Each row is a point on a landscape with many valleys, with its height.
From any point a ball rolls to the lowest of the 2 points nearest to it. It stops when none of these is lower. Distance is the straight distance between rows; heights are no part of it.
Z_574 h=418: [166 136  67 107  98 146 108 133 108 178 130  81 141 164 199 183 162 152
 123 159 150 114 139 160  87 100 141]
Z_471 h=221: [ 96 106 135  87 112  76  82 132 161 128 101  65 177 132 157 124 146 115
  86 102 171 153 164 114 127 106 111]
Z_354 h=61: [155 149 109 114 107 124 186  89 136 137 187  93 121 163 191  95 132 114
 157 146  95  69 166 146 126 142 136]
Z_592 h=363: [169 164 120 108 136 173 172 107  84 114 159 144  96 125 138 167 104 109
 146 164 102  98 135 153 128 136  86]
Z_147 h=78: [101 171  89  76 136 145 179  96 120 123  72  60 141 120 223 137 116 134
 113 110 129 126 135 161 105 104 129]
Z_111 h=137: [ 91 142 187 110 105  95 109 156  98 139 142 148 153 110  97 135 100 147
 136 142 179 183  99  88 115  93  75]
Z_330 h=493: [156 112 119 145 104 107  92 139 134 164 131 148 145 149 157 125 177 150
 135 105 118 130 143  84 133 130 139]
Z_143 h=481: [130 147  58 144 150 129 104 130 132 175 157 193 149 121 135 125 134 130
 151 114  89 102 170  89  88 140 136]
Z_496 h=118: [120 171 184  90 125 105 122 137  75 115 108 134 131  91 119 162 108 141
 111 127 172 175 117  95 134  91  54]
Z_683 h=691: [132  98  87 143 130 146  58 178 118 176 137 138 152 153 110 145 144 120
 137 172 101  36 138 117 121 161 127]
Z_704 h=239: [101 110 159  97 123  72  62 147 145 126 106  86 166 118 103 147 129 114
  84 102 171 151 161 101 125 128  89]
Z_856 h=43: [150 166 145 110 140 118 144 103  98 107  52 114 138 101 203 149 144 128
  92 101 116 139 141 102 140  91  89]
Z_331 h=437: [ 90  88 165 163 175 150 118 139 112 155 182 149  90 151  39  95 126 149
  83  91  96 155 101  89  87  92 200]
Z_504 h=317: [106 132 203 129 152 127 163 109 136  56  56 115 120  71 154 123 102 104
 108 110 132 134 114 146 167 133 114]
Z_847 h=346: [118 150  99 138 134 134 117 125 101  80  68 187 110  92 106 185 110 119
 116 155 137 117 125 153 133 140  87]
Z_559 h=492: [159  77  82 135 175 165  93 154 132 141 165 135 139 150  56 125 105 105
 109 116  50 103 150 113 121 144 165]
Z_933 h=580: [128 149  60 155 137 129  86 137 116 150 132 186 148 136 127 160 141 127
 142 169 140  82 154 130  99 157 103]
Z_671 h=399: [ 87 111 178 138 135  36  78 144 163 175 162 109 138 116 144  83 151 158
 106  68 122 141 152  57 108 113 136]
Z_501 h=214: [137  96 152 160 137 151 105 163 136 125 199 182 147 104  65 133 110 110
 183 202 118  89 100 179 115 142 135]
Z_274 h=378: [172 148 133 113 127 173 172 125  93 126 190 175 119 114 110 132  91 121
 168 162 105 110 126 133 121 121 108]
Z_968 h=361: [134 104 168 163 142  94 172 106 114 114 127 147  96 138 166  88 160 151
 113 115 146 186  73  99 194 105 108]
Z_624 h=73: [122 104 113 161 163 146  78 151 159 115 171 163 145  95  38 118 105 107
 150 131  82 105 141 168 115 169 161]
Z_28 h=303: [192 158 117 119 113 150 142 120  64 125 119 174 102 120 160 177 151 139
 136 135 115 134 120 109 140 108  84]
Z_83 h=105: [134 180 165  79 138 106 121 120  95 120 112 125 141  83 117 147 112 134
  98  88 134 174 153  83 128  91  61]
Z_282 h=603: [124 144  82  77  87 140 154 120 128 129 128  37 137 179 180 179 133 131
 121 117 132 140 126 171  97 119 140]
Z_96 h=433: [176  75 154 130 114 149 128 168 132 138 195 134 126 154 104 109 125 135
 147 141  84  73 118 105 131 133 146]
Z_509 h=623: [132  72  71 110 149 156 152  89 154  89  87  96 125 166 128 143 139  99
  75 123 138 181 129 173 145 129 146]
Z_957 h=293: [179 137 138 126 144 170 158 124  62  91 102 181 100 108 151 157 123 130
 131 132 103 145  96 116 144 115  86]
Z_127 h=321: [ 99 129 141 134 117 130 124 128 181 125 141 151 144  92  80  88 110 129
 157  98 113 117 150 131 122 158 163]
Z_64 h=610: [133  93  77  76  89 144 156 114 146  95 136  51 134 176 205 153 151 114
 110 106 110 154 113 177 118 113 139]
Z_731 h=595: [100 131 109  82  79 141 114 147 132 129 109  13 146 190 142 182 133 133
 113 124 135 128 119 167  94 134 148]
Z_804 h=348: [ 98 109 132 167 152 114 145 120 176 129 129 187 111  95 104  89 119 133
 145 103 121 133 122 115 146 151 166]
Z_291 h=541: [ 83 161 158 149 172 131 150 102 146 102  50 135 155  59 173 109  98 112
 126 126 121  84 153 144 131 161 123]
Z_304 h=333: [119 142 147 114 131 126 123 140  97  68  70 171 114  83  93 180 101 118
 104 132 161 154 111 123 152 113  86]
Z_287 h=506: [169 138  83 135 100 125 117 118 121 177 136 140 151 147 195 134 176 142
 145 135 123 107 160 117 121 121 133]
Z_236 h=564: [150 214 118  87 122 112 141 113  95 161  93  71 116 136 151 142 122 152
 131 115 152 146 170 112 118 109 128]
Z_503 h=467: [145 102  99 158 157 135 103 153 143 166 194 186 130 137 111 116 126 126
 148 118  71  81 151  87  97 155 157]
Z_9 h=531: [103 166 170 158 166 155 150 105 118  84  62 139 124  72 166 144 105 122
 133 155 117  95 119 172 121 170 106]
Z_22 h=326: [107 148 155 140 143 127 177 126 132 140 140 189 110  81 140  72 104 145
 160  78  94 135 111  80 117 102 147]
Z_922 h=585: [120 133 129  74  86 147  89 152 117 143 116  21 152 183 121 134 139 129
 119 118 118 107 147 138 106 135 144]
Z_620 h=371: [120  99 154 160 120  98 148 123 158 118 134 156 111 137 135  84 148 145
 134 103 141 148 107 103 168 142 145]
Z_435 h=282: [124 121 136 136 130 123 181  85 167  94 105 121 113 111 150  62 125 113
 138  93 104 132 138 142 168 148 144]
Z_903 h=388: [ 74 150  65 122 150 152 119 133 167 161 154  76 135 159 176 125 125 118
 146 175 175  79 134 194  79 158 140]
Z_685 h=390: [158 114 131 140 134 159 166 144 121 141 212 202 130 106  96 110  84 113
 178 157  93 113 109 123 103 105 131]
Z_913 h=497: [104  98 133 137 141  90  99 133 169 115  94 138 142 129 103 132 137 121
  96 104 161 153 140  97 156 142 141]
Z_644 h=672: [ 88 119  82 120 172 142 153  91 169  99  61 131 142  91 167  96 112  90
 117 124 117 124 146 164 133 142 124]
Z_167 h=258: [ 90 150 168  79 102 111  78 146 150 107 104  80 162 117  64 151 102 121
 100 110 169 139 170 119 111 138 114]
Z_432 h=296: [106 121 107 130 157 126 117 122 168 107 112 162 141  93  61 119  95 113
 118  94 109 155 160 122 132 146 160]
Z_35 h=329: [147  85 172 126  94 148 142 126 160  87 160 108 114 125  92 107 127 110
 159 134 117 118 113 189 140 157 153]
Z_428 h=216: [111  83 110 132 107 120  73 152 147  93  69 130 136 146 101 176 143 117
 103 146 155 128 127 141 132 155 131]
Z_80 h=512: [152 147  57 107 144 155 135 110 126 150 164 128 134 157 175 152 137  98
 134 172 121  88 158 153  91 127  99]
Z_759 h=381: [ 77 116 171 142 124  71  60 172 152 183 135 130 139 125 123  99 155 163
 123  80 120 109 134  49 107 127 153]
Z_204 h=474: [147  67 110 169 188 170 133 127 143 151 181 128 127 156  39 113 118 115
  91 123  55  92 126 126 146 146 187]
Z_585 h=415: [144  97 168 141  92 143 140 157 147 130 189 130 133 136 101  80 121 142
 165 122 115  95 115 124 121 141 155]
Z_538 h=547: [112 126  53  91 131 142  99 131 136 158 109 135 162 117 193 142 155 161
 120 146 175 105 143 160  85 115 131]
Z_327 h=453: [113  86 131 180 182 166 137 123 126 152 187 160 107 151  39 115 125 137
  85  99  73 120 117 115 115 131 213]
Z_10 h=398: [120 130 170 123  98 137 194  92 137  58 110  90  83 116 163 115 123 107
 145 115 103 134  93 187 165 142 124]
Z_838 h=315: [200 136 100 129 103 136 102 126  93 138 128 167 122 137 144 179 170 138
 124 124 118 151 139 102 130 108 102]
Z_981 h=247: [131 164 180 145  68 124 181 129  79 138 145 110 140 152 126  79 100 122
 185 169 153 158  77 116 118  77 106]
Z_645 h=126: [115 208 153  98 116 131 186  97 112 115 102  52  97 123 154 114  93 137
 144 115 128 122 144 152 132 140 144]
Z_603 h=306: [111 127 106 120 112 132 176  83 151  95 101 100 120 134 194  93 134 100
 145 117 106 115 139 164 148 149 131]
Z_619 h=419: [111 157  49 100 125 137 116 132 124 156  96  93 129 155 149 196 117 143
 117 164 175 116 123 177  67 132 126]
Z_457 h=476: [153  62 169 176 140 130 166 136 118 145 207 108 109 187 103  65 145 155
 109 110 109 171  67  95 127  93 144]
Z_151 h=310: [115 155 158 154 125 147 199 121 132 148 165 168 126  79 139  47  94 140
 191 110  99 100 110 122 113 116 147]
Z_480 h=479: [145 110 138 154  95  77  82 129 143 154 133 104 146 152 187 101 198 156
 116 111 127 150 133  89 153 118 132]
Z_141 h=447: [ 62 101 199 155 126  69 136 148 153 131 133 157 137  92 114  88  99 119
 139 125 178 172  78  96 140  92 113]
Z_200 h=186: [156 117 157 125  94 155 117 171  94 143 181 164 141 145  92 138 116 145
 164 144 133 120 105 100 111 122 131]
Z_778 h=424: [110  91 146 164 166 153 160 133 137 141 188 172  96 124  46  86  99 124
 130  97  97 174  98 115  80  83 209]
Z_425 h=170: [132 104 173 122  98 143  98 170 107 116 156 146 138 140  74 122 115 144
 145 130 139 163  91 101 117 121 117]
Z_928 h=431: [123 178  85 115 114 134 137 120 108 137  95 106 100 149 131 201 113 128
 133 160 156 111 136 165 100 148 112]
Z_55 h=88: [152 162 159 111 128  78 106 111 107 147 130 129 131  82 161 138 146 146
  96  96 123 192 147  78 142  80  58]
Z_296 h=446: [147 201 119 122 141 139 148 127  70 144  85 123  82 119 139 177 104 152
 146 159 155 113 133 138 120 141 109]
Z_970 h=292: [103 153 161 166 104 136 196 134 132 163 150 164 147  91 112  55  90 120
 204 127 107 123  92 118  83  76 156]
Z_842 h=379: [192 136 123 108 107 139 130 138  99 157 178 115 116 181 144 187 139 136
 139 182 116  76 155 128 116 136 120]
Z_825 h=99: [104 200 106  94 144 146 186  93 122 132  79  47 115 124 176 122  85 122
 139 123 117 115 154 166 107 141 142]
Z_352 h=257: [141 115 117 163 163 124 198  82 152 131 132 154 102 124 153  59 134 131
 129  81  88 137 125 106 169 137 155]
Z_405 h=189: [119 117 156 112  87 112  85 149 124  87  96 126 119 146 101 180 146 135
 111 139 169 147 119 130 136 145 100]
Z_535 h=272: [122 164 180 163  96 145 201 125  98 145 121 140 153 107 124  68  87 116
 196 150 119 135  78 123 109  76 131]
Z_924 h=192: [112 174 139  93  76 129 155 115 123 104 113  56 102 163 125 189 116 126
 129 122 143 144 123 163 119 144 120]
Z_676 h=522: [137 140  60  93 146 169 164  91 134 128 137 113 136 139 192 111 125  95
 140 135  97 107 156 163 103 127 110]
Z_389 h=463: [149 138 114 145  74 100  66 129 139 174 126  90 168 128 217 120 191 161
 106 131 139 158 155  98 130  80 134]
Z_916 h=208: [128 104 160 118  84  91 117 116 144  89 138  73 121 168 151  91 162 137
 123 109 131 148 126 123 152 144 123]
Z_707 h=594: [102 135  95 174 134 127  88 150 134 138 141 208 137 112 106 144 126 134
 155 159 137  88 136 125 119 176 121]
Z_196 h=181: [105 189 134  86 111 144 134 117 124 104  91 108 127  99  77 161  90 120
 131 127 150 132 162 155 115 142 126]
Z_328 h=81: [107 160 159 112  91 114 122 134 135 136 130 129 143 129 113 112 125 155
 144 111 154 123 148 103 129 143 133]
Z_568 h=264: [117 170 121 147 126 135 121 131 135 163 155 127 117 132 109 128 114 136
 172 177 162  75 155 161 114 185 139]
Z_769 h=407: [128  92 137 170 142 144 164 147 148 147 194 197 112 106  81  84  97 113
 175 123  93 136  95 121  87  96 178]
Z_550 h=129: [165 106 145 121  97 135 170 111 155 112 199 105 119 152 140  90 124 117
 155 142  93  73 152 153 132 151 142]
Z_616 h=281: [178 103 122 134 136 166 159 131  85  90 143 191  94 125 100 153 113 114
 139 147 119 167  90 133 158 114 106]
Z_654 h=285: [ 94 100 195 114 131  67 136 110 150  80 124  92 115 103 112 101 110 110
  95 108 172 183 118 135 174 129  83]
Z_741 h=653: [171 100 153 133  85 125  80 168 101 158 153 103 128 173 145 131 182 148
 135 133 107  85 113  97 152 130 127]
Z_310 h=630: [126  82  66 139 166 145 179  71 152 104  77 121 115 154 168 118 150 104
  88 130 132 157 119 169 165 135 139]
Z_378 h=364: [111 123 128 119 121 116  48 174 134 193 124 113 156 136 104 109 156 148
 123  79  82 104 144  58 105 118 154]
Z_967 h=263: [163  87  97 141 167 159 140  95 170  95 166 133 117 130  77 118 114  77
 126 143  87 127 149 182 139 161 139]
Z_533 h=331: [105 112 164 139 133 116 157 109 149  71  65 141  98  96 135 128 126 107
 117 127 150 146 102 152 185 142 119]
Z_171 h=535: [100 141  92  78 119 103 100 136 146 158  81 110 180  99 184 147 146 144
  94 118 204 122 159 126 105  81 136]
Z_973 h=652: [117 128  81 169 180 142 139  93 169 117 129 174 122 103 140  84 126  85
 144 135  98 113 136 150 141 162 115]
Z_81 h=267: [180 105 141 113  98 151 129 142  92  94 154 158 104 151 107 160 136 126
 135 136 132 159 105 122 144 126 101]
Z_876 h=60: [140 158  97  99 119 133 158  95 107 123  66 105 133 124 215 142 150 126
 112 115 114 135 140 134 127  99 107]
Z_782 h=202: [133 170  95  89 122 162 134 109 119 105 112 135 136 108  91 147  95 111
 133 116 109 131 172 147 106 141 116]
Z_21 h=113: [132 160  97 100  92 122 163  97 123 141 138  76 132 164 190 109 144 131
 149 126 126 106 161 144 118 135 150]
Z_670 h=319: [146 111  75 149 185 171 176  66 132 103 128 147 124 137  75 125 118 102
  82 114  95 167 142 151 162 144 150]
Z_803 h=335: [130 102  76 159 180 140 140  94 135 130 122 159 143 152  76 141 139 127
  73 104 112 166 144 111 145 135 168]
Z_336 h=249: [164 125 156 100  69 151 132 144  86  94 156 114  93 172 118 206 134 127
 135 153 142 140  97 147 126 133 100]
Z_366 h=222: [164 162 162 122  88 154 176 139  53 146 150 143 118 155 130 136 102 130
 178 177 158 148  84 117 125  84 106]
Z_324 h=640: [167  68 162 164  98 111  98 163 113 133 154 131 111 181 151 119 184 152
 137 139 133 112  81 103 172 141 133]
Z_113 h=159: [107 154 178 107  73 106 104 144 107 113 119  85 111 161 122 172 143 156
 127 143 182 141 117 133 128 143 104]
Z_266 h=705: [141 120 139 123 106 155  77 188  92 174 147 111 127 158  87 158 132 137
 148 177 117  37 124 120 136 157 135]
Z_737 h=491: [158 160  74 127 146 141 137 113 102 145 125 187 135 108 144 139 133 126
 140 116  95 117 156 101 116 131 104]
Z_403 h=153: [111 135 166 130  96 125 100 176  92 143 149 172 153 135  77 140 102 140
 155 147 153 182  86  79  93  92 108]
Z_611 h=323: [141 145 111 110 153 114 120 123 111  89  67 164 131  89 106 165 111 112
  85  99 131 165 144  95 146 101  96]
Z_815 h=408: [105 138 162 102  99 108 167  93 142  62  87  77 100 129 171 119 131 106
 116 103 123 149 120 151 164 130 109]
Z_820 h=215: [117 144 134 142 114 137 123 135 151 166 173 130 147 129 106  90 117 141
 171 132 118  61 161 129 103 175 158]
Z_114 h=617: [138  86  90  89 114 134 148 100 153  92 104  72 125 172 172 127 156 106
  99 101 124 178 129 157 138 116 137]
Z_495 h=449: [153 169 128 128  78  87  97 112 115 154 105  99 137 127 202 151 185 150
 109 134 151 159 147 109 141  86 100]
Z_867 h=448: [190  47 154 145 146 151 157 148 140 125 206 149 113 161  90 109 114 129
 129 154  83 107 103 114 145 122 154]
Z_172 h=241: [136 123 135 150 175 126 179  89 135 128 130 159 100 127 117  93 136 137
  99  77 106 179 117  88 165 114 145]
Z_556 h=244: [115  83  62 157 153 130  82 136 143  91  80 162 140 132  76 162 123 110
  98 154 142 137 138 163 132 158 138]
Z_437 h=567: [101 179  56 139 145 128 112 116 122 159  91 150 135 125 154 149 130 131
 138 174 171  88 150 148  95 148 104]
Z_988 h=496: [135  76 155 155 154 152 106 146 121 127 149 116 118 160  41 117 136 142
  88 109 109 155  92 109 156 139 155]
Z_897 h=507: [114  98 102 130 155  80  87 133 168 151  90 136 167 120 142 135 156 120
  81  95 160 160 152  83 137 101 142]
Z_891 h=393: [120  85 178 166  99 112 146 152 154 120 173 134 122 141 116  54 135 151
 156 109 136 139  86 109 134 122 153]
Z_591 h=618: [122  90 146 167 109 119 112 165 117 126 129 210 118 131 118 143 142 148
 152 152 167 150  74  98 151 129 125]
Z_84 h=161: [115 191 172  96  91 146 177 111 104  97 116  70  89 126 123 157  97 131
 145 129 138 142 112 171 136 135 122]
Z_784 h=401: [195 165  68 113 126 134 130 124  97 183 153  92 109 176 170 202 137 130
 133 183 134 102 157 148  89 115 120]
Z_720 h=271: [ 99 126  93 134 135 126  88 136 153  93  94 167 147  97  69 151 103 112
 124 136 133 127 158 151 124 160 134]
Z_694 h=362: [100 105  93 134 148  94 123 119 156  97  43 159 138 100 138 154 126  96
  91 129 176 129 137 129 157 126 119]
Z_529 h=121: [101 157 153 103  82  87 120 121 135 117  98  96 132 142 153 141 149 138
 121 125 172 130 146 120 140 134 116]
Z_281 h=607: [120 115 109 157 129 116 113 142 130 131 122 208 117 115 120 141 140 142
 143 127 136 123 126 101 141 152 127]
Z_983 h=548: [ 99 150 151 116 154 115 157 107 148 102  63 127 151  74 159 101 102 103
 111  86 125 116 156 108 150 126 122]
Z_961 h=313: [116 129 105 141 175 111 128 127 132 100  95 190 123  86  78 149 100 119
  95  96 124 165 139  97 152 119 135]
Z_150 h=349: [ 91  98 139 138 145  89 149 101 172  84  54 114 120 113 148 126 135  88
  86 115 174 146 130 141 189 135 126]
Z_809 h=575: [146 175 125  79  91 128 112 123 109 150 128  44 142 175 132 142 140 147
 126 114 138 142 169 127 101 124 139]
Z_677 h=517: [143 110 120 146 143 100  39 174 106 140 116 170 139 128  78 182 150 152
  88 108 122 167 127  69 123 108 125]
Z_370 h=639: [133  95  60 147 168 151 155  88 157 105 111 143 112 140 160 112 137  80
 122 147 110 128 132 173 144 154 116]
Z_906 h=314: [106 148 126 145 133 137 141  97 194 118 180  98 121 136 144 118 140  69
 165 178 115  65 135 215 117 165 120]
Z_528 h=365: [ 78 143  82 139 131 147 127 107 175 128 134 109 133 141 163 124 135  88
 151 170 146  83 135 199 102 167 119]
Z_878 h=309: [150 155 144 123 124 138 139 140 133 162 189  85 107 155 106 124  96 137
 171 181 139  66 159 161 111 171 154]
Z_934 h=154: [125 127 127 159 152 146  88 142 153 109 187 172 140  96  66 131 122  98
 169 174 113  90 129 192 117 167 125]
Z_122 h=174: [185  92 139 114 114 150 169 112 144 101 184 124 108 150 118  98 120 112
 141 114  91 124 140 133 144 139 139]
Z_587 h=240: [126 100 184 124  90  94 131 126 125  89 153 106 110 150 134  85 144 149
 131 122 150 175  95 124 155 128 103]
Z_573 h=327: [198 107 100 137 107 145  60 167  88 158 137 152 142 151 118 191 170 141
 119 144 103 110 134  97 123 119 119]
Z_69 h=351: [104 101  94 174 181 139 100 119 110 145 125 159 151 164  51 168 148 142
  45 102 105 153 131 100 138 123 180]
Z_976 h=486: [148  71 172 152 149 133 133 124 118 133 181  87 114 178  73  84 149 158
  83 100 107 176  91 107 149 127 130]
Z_85 h=201: [103  97 138  81 104  89  63 140 145 138 110  24 175 151 165  96 165 140
  91 110 130 148 147 124 122 108 119]
Z_500 h=375: [157 120 156 145 115 104 167 102  97  88 108 135  86 138 206 110 173 137
 126 119 128 154  88 116 192 117 100]
Z_267 h=138: [103 155 169 104 122 134 140 132 136 106 122 157 135  74  82 109  89 128
 142 100 135 157 130 112 133 117 126]
Z_51 h=392: [140 153 150 107  96 103 162  91 103  82 103  87 101 141 201 119 161 126
 118 105 111 155 117 124 163 114  96]
Z_316 h=72: [153 142 135 144 157  69  98 112 124 159 107 141 129  72 167 155 149 121
  69  90 131 188 144  69 153  66  72]
Z_486 h=529: [106 177  51  74 175 178 163 101 127 149 134  89 135 118 215 103 117 133
 131 129 135 105 145 176  83 117 118]
Z_376 h=298: [153 121  97 145 188 167 162  86 139  87 137 160 108  91  72 112  98  89
 124 119  77 155 136 173 152 148 134]
Z_249 h=406: [110 139  47 114 148 144  99 151 135 177 144  87 127 165 179 169 138 150
 128 181 186  84 116 185  63 140 131]
Z_801 h=172: [123 104 125 101  91  82 107 107 149 108 123  50 151 163 193  89 178 130
 105 103 130 161 143 124 141 114 135]
Z_647 h=473: [ 83  65 191 168 147 114  99 161 146 128 140 130 131 132  43 103 116 139
 111 133 152 185  64 112 136 117 148]
Z_542 h=498: [102 195 142 143 147 142 142 118 125 137 120 117  91  86 100 150  99 122
 182 179 154  99 120 206 118 169 125]
Z_710 h=226: [151 118  93 102 127 166 132 111 152 105 156 124 141 133  96 119 104  91
 140 123  88 116 172 156 106 157 132]
Z_971 h=528: [142 127  30 106 141 123  70 140 116 136  85 178 178 104 135 171 131 143
  96 132 146 138 151 129  89  86 122]
Z_653 h=432: [154 148 101 123  75 115 102 125 112 155 104  93 132 166 190 186 180 147
 122 148 157 130 135 138 114 109 124]
Z_272 h=223: [142 148 161  93  60 130 142 127  98  96 155  51  95 186 133 195 135 134
 126 127 133 152 104 155 125 137 104]
Z_222 h=435: [ 70 109 189 149 148  45 131 144 146 148 149 161 120  94 145  95 123 136
 120  92 172 158  98  66 140  97 115]
Z_505 h=160: [ 90 174 162  99 128 128 130 125 136  90  84 137 142  54  67 148  80 111
 129 116 149 134 153 145 136 128 124]
Z_154 h=238: [125 125 133 157 150 138 107 120 188 112 191 140 128 121 108 117 144  76
 165 182 113  67 134 196 123 169 120]
Z_562 h=501: [165  93  62 113 153 167  75 157 115 118 146 139 157 150  72 151 108 102
 112 132  70 110 163 127 102 143 136]
Z_57 h=460: [ 85  82 194 163 121  98 125 149 167 117 129 149 134 107  77  91 116 127
 139 135 173 181  70 127 148 113 146]
Z_228 h=353: [154 125 131 125 113 137 125 140 128 155 183 100 127 177 141 148 128 125
 147 186 114  47 155 142 119 163 134]
Z_454 h=450: [153  70 141 160 150 141 125 176 140 164 214 178 112 139  98 104 113 137
 153 136  69  73 113  87 105 123 168]
Z_124 h=347: [162 176 148 119 128 161 190 103  73 123 131 127  99 126 177 129 115 138
 154 137 106  98 127 137 136 135 108]
Z_367 h=337: [178 128 103 145  99 137  32 169 104 186 120 132 158 133 132 173 180 152
 109 129 103 132 140  79 113  97 126]
Z_499 h=139: [112  97 147 155 126 148  95 175 144 137 171 173 141  96  52 111 102 134
 170 127 101 107 108 134 104 148 173]
Z_47 h=678: [124  91  88 122 111 147  78 163 129 174 120 107 166 162 154 116 159 131
 137 147 119  64 142 127 114 148 147]
Z_434 h=559: [ 89 191  71 126 182 138 135 110 120 155  56 116 135 106 192 131 109 134
 122 164 163  85 141 157  89 132 110]
Z_253 h=519: [ 89 199 136 161 167 149 141 108 117 110  73 117  98  89 145 166 101 115
 139 175 136  88 115 193 110 168  99]
Z_462 h=500: [169 172  84 127 136 144 149 105  95 166 145 155 121 137 176 147 144 128
 150 153 115  89 160 122 119 132  99]
Z_396 h=114: [109 159 158 125 102 142 145 142 122 136 146 168 137  99  89 111  97 147
 172 127 146 132 118 117 118 128 138]
Z_669 h=553: [111 192 147  89 141 116 150 107 123 129  80 114 156  86 144 114 105 121
 113  80 127 127 173  88 131 110 113]
Z_71 h=459: [144 211 122 125 179 123 147 130  89 156  58  98  85 108 161 139  84 154
 152 146 150 110 155 123 113 150 128]
Z_393 h=265: [108  70 195 124 129  71 128 119 139  97 154  83 121 133 104  82 119 152
  99 120 156 199 105 130 157 134  88]
Z_318 h=178: [119 124 137 129 117 155  88 169 136 160 164 130 152 121  61 106 107 139
 156 116  89  65 145 110  99 163 163]
Z_544 h=664: [103 142 117 150 173 155 152  84 164  90  93 135 122  83 154  94 124  79
 145 137  88 105 130 189 136 164 109]
Z_467 h=511: [129 102 135 148 159 114  69 173  95 129 145 182 118 133  52 166 125 153
  93 109 127 191 100  76 122 104 139]
Z_476 h=485: [ 89  89 166 156 167  93  92 144 153 128 130 144 130 129  58 133 127 138
  79 102 153 170 114  86 145 133 148]
Z_943 h=338: [106 127 177 149 152 106 168 131 118 133 127 178 109 100 154  77 115 141
 139  95 120 173  77  67 141  79 124]
Z_553 h=203: [163 101 150 119 122 148 176 100 141  80 148 121  95 136 101  91 121 111
 128 102 112 172 112 144 163 133 133]
Z_833 h=276: [149  61 169 151 126 149 120 158 160 116 180 134 130 116  66 106 122 111
 170 162 106  87  98 185 133 149 159]
Z_361 h=719: [146 130 171 126  79 140 100 179  83 159 157  89 111 178 112 160 138 159
 153 177 155  74 107 130 133 151 140]
Z_829 h=57: [151 149 144 135 168  95 128 116 113 127  66 149 136  81 181 144 144 122
  83  85 124 152 136  71 157  85  91]
Z_912 h=304: [ 88 141 209 109 126  93 150 116 131  76  89 101 123  78 145 114 103 100
 108 103 165 141 118 129 170 119  87]
Z_524 h=542: [102 126  83  84 108 135  99 137 145 143  92 100 170 142 159 139 143 142
 118 130 164 117 157 143  93 130 145]
Z_301 h=628: [145  98 146 159  86 110  99 159 113 133 128 171 121 158 148 154 176 156
 147 150 159 114  98 107 156 149 122]
Z_663 h=350: [ 89 106 183 177 172  87 187 107 129 136 134 157 103 117 142  72 128 142
 104 105 146 185  66  85 170  88 128]
Z_966 h=145: [113 132  95  89  94 107 142 100 145 124 115  82 157 144 214  86 166 132
 129 106 135 138 155 132 133 109 152]
Z_525 h=523: [151 116  74 123 130 111  61 151 123 135  88 163 164 126 109 177 148 138
  93 118 135 154 150  95 112 106 127]
Z_261 h=225: [141 107 140 139 153 138 154 113 144 114 154 150 111 131  70  97 117 135
 113  85 112 184 116 106 146 127 153]
Z_920 h=464: [161  47 164 188 148 143 179 143 139 150 209 135 105 174  97  82 139 148
 118 125 102 111  78 104 145 108 182]
Z_659 h=475: [111 207 129 137 163 118 141 133 122 156  83 101  73  96 127 129  79 141
 177 168 169 103 144 162 121 169 136]
Z_92 h=420: [ 72 136 190 124 121  38 113 137 151 150 156 119 150  95 140  87 124 139
 119  77 168 134 145  75 137 121 107]
Z_532 h=532: [124 117  58  83 142 116  87 136 143 146  83 153 180  71 171 155 138 146
  79 114 187 136 147 129 106  66 131]
Z_615 h=552: [ 91 163  53  86 169 141 129 112 129 154  83 129 145  86 216 137 132 164
 102 141 180  96 131 168  88 102 113]
Z_844 h=666: [159  77 114 123 106 138  90 167 127 171 138  92 139 171 137 110 163 118
 134 135  80  54 129 106 152 135 143]
Z_699 h=204: [175 133 164 121  82 149 145 160  69 157 187 147 131 171 122 152 118 145
 170 184 159 118  97 110 118 105 122]
Z_381 h=352: [138 118 108 125 104 132  24 183 111 203 104 101 157 135 116 135 178 144
 112 115  87 110 127  73 132  97 126]
Z_875 h=328: [127 151 132 127 121 145 173  94 116 100 101 128 106 120 182 121 128 117
 146 128 105 103 128 150 145 151 106]
Z_684 h=360: [113 121  66 130 147 125 121 110 131  97  49 169 126 109 153 161 128 107
 104 149 145 120 128 150 128 130  98]
Z_93 h=558: [128 213 113  91 156 125 152 109 102 162  66 102 148 100 157 126 102 143
 121 107 138 120 181  98 112 109 129]
Z_539 h=505: [122  88 148 145 163 146  84 165 105 115 151 144 126 140  13 141 106 140
  89 111 111 189  93 103 132 117 154]
Z_855 h=368: [135 108 177 124  88 136 190  99 154  68 154  95  95 108 127  85 130 108
 168 123 110 130  96 205 157 134 148]

For each start below, name the point where the ball stops.
Z_434 -> Z_328
Z_57 -> Z_856
Z_114 -> Z_934
Z_699 -> Z_856
Z_253 -> Z_934
Z_815 -> Z_856
Z_150 -> Z_354
Z_559 -> Z_354
Z_28 -> Z_856
Z_330 -> Z_624
Z_875 -> Z_354

Two balls start at each pair of points below. Name the first point that both come to, or write none.
Z_47 and Z_80 -> Z_96
Z_737 and Z_611 -> Z_432
Z_544 and Z_676 -> none
Z_287 and Z_462 -> none
Z_976 and Z_476 -> none
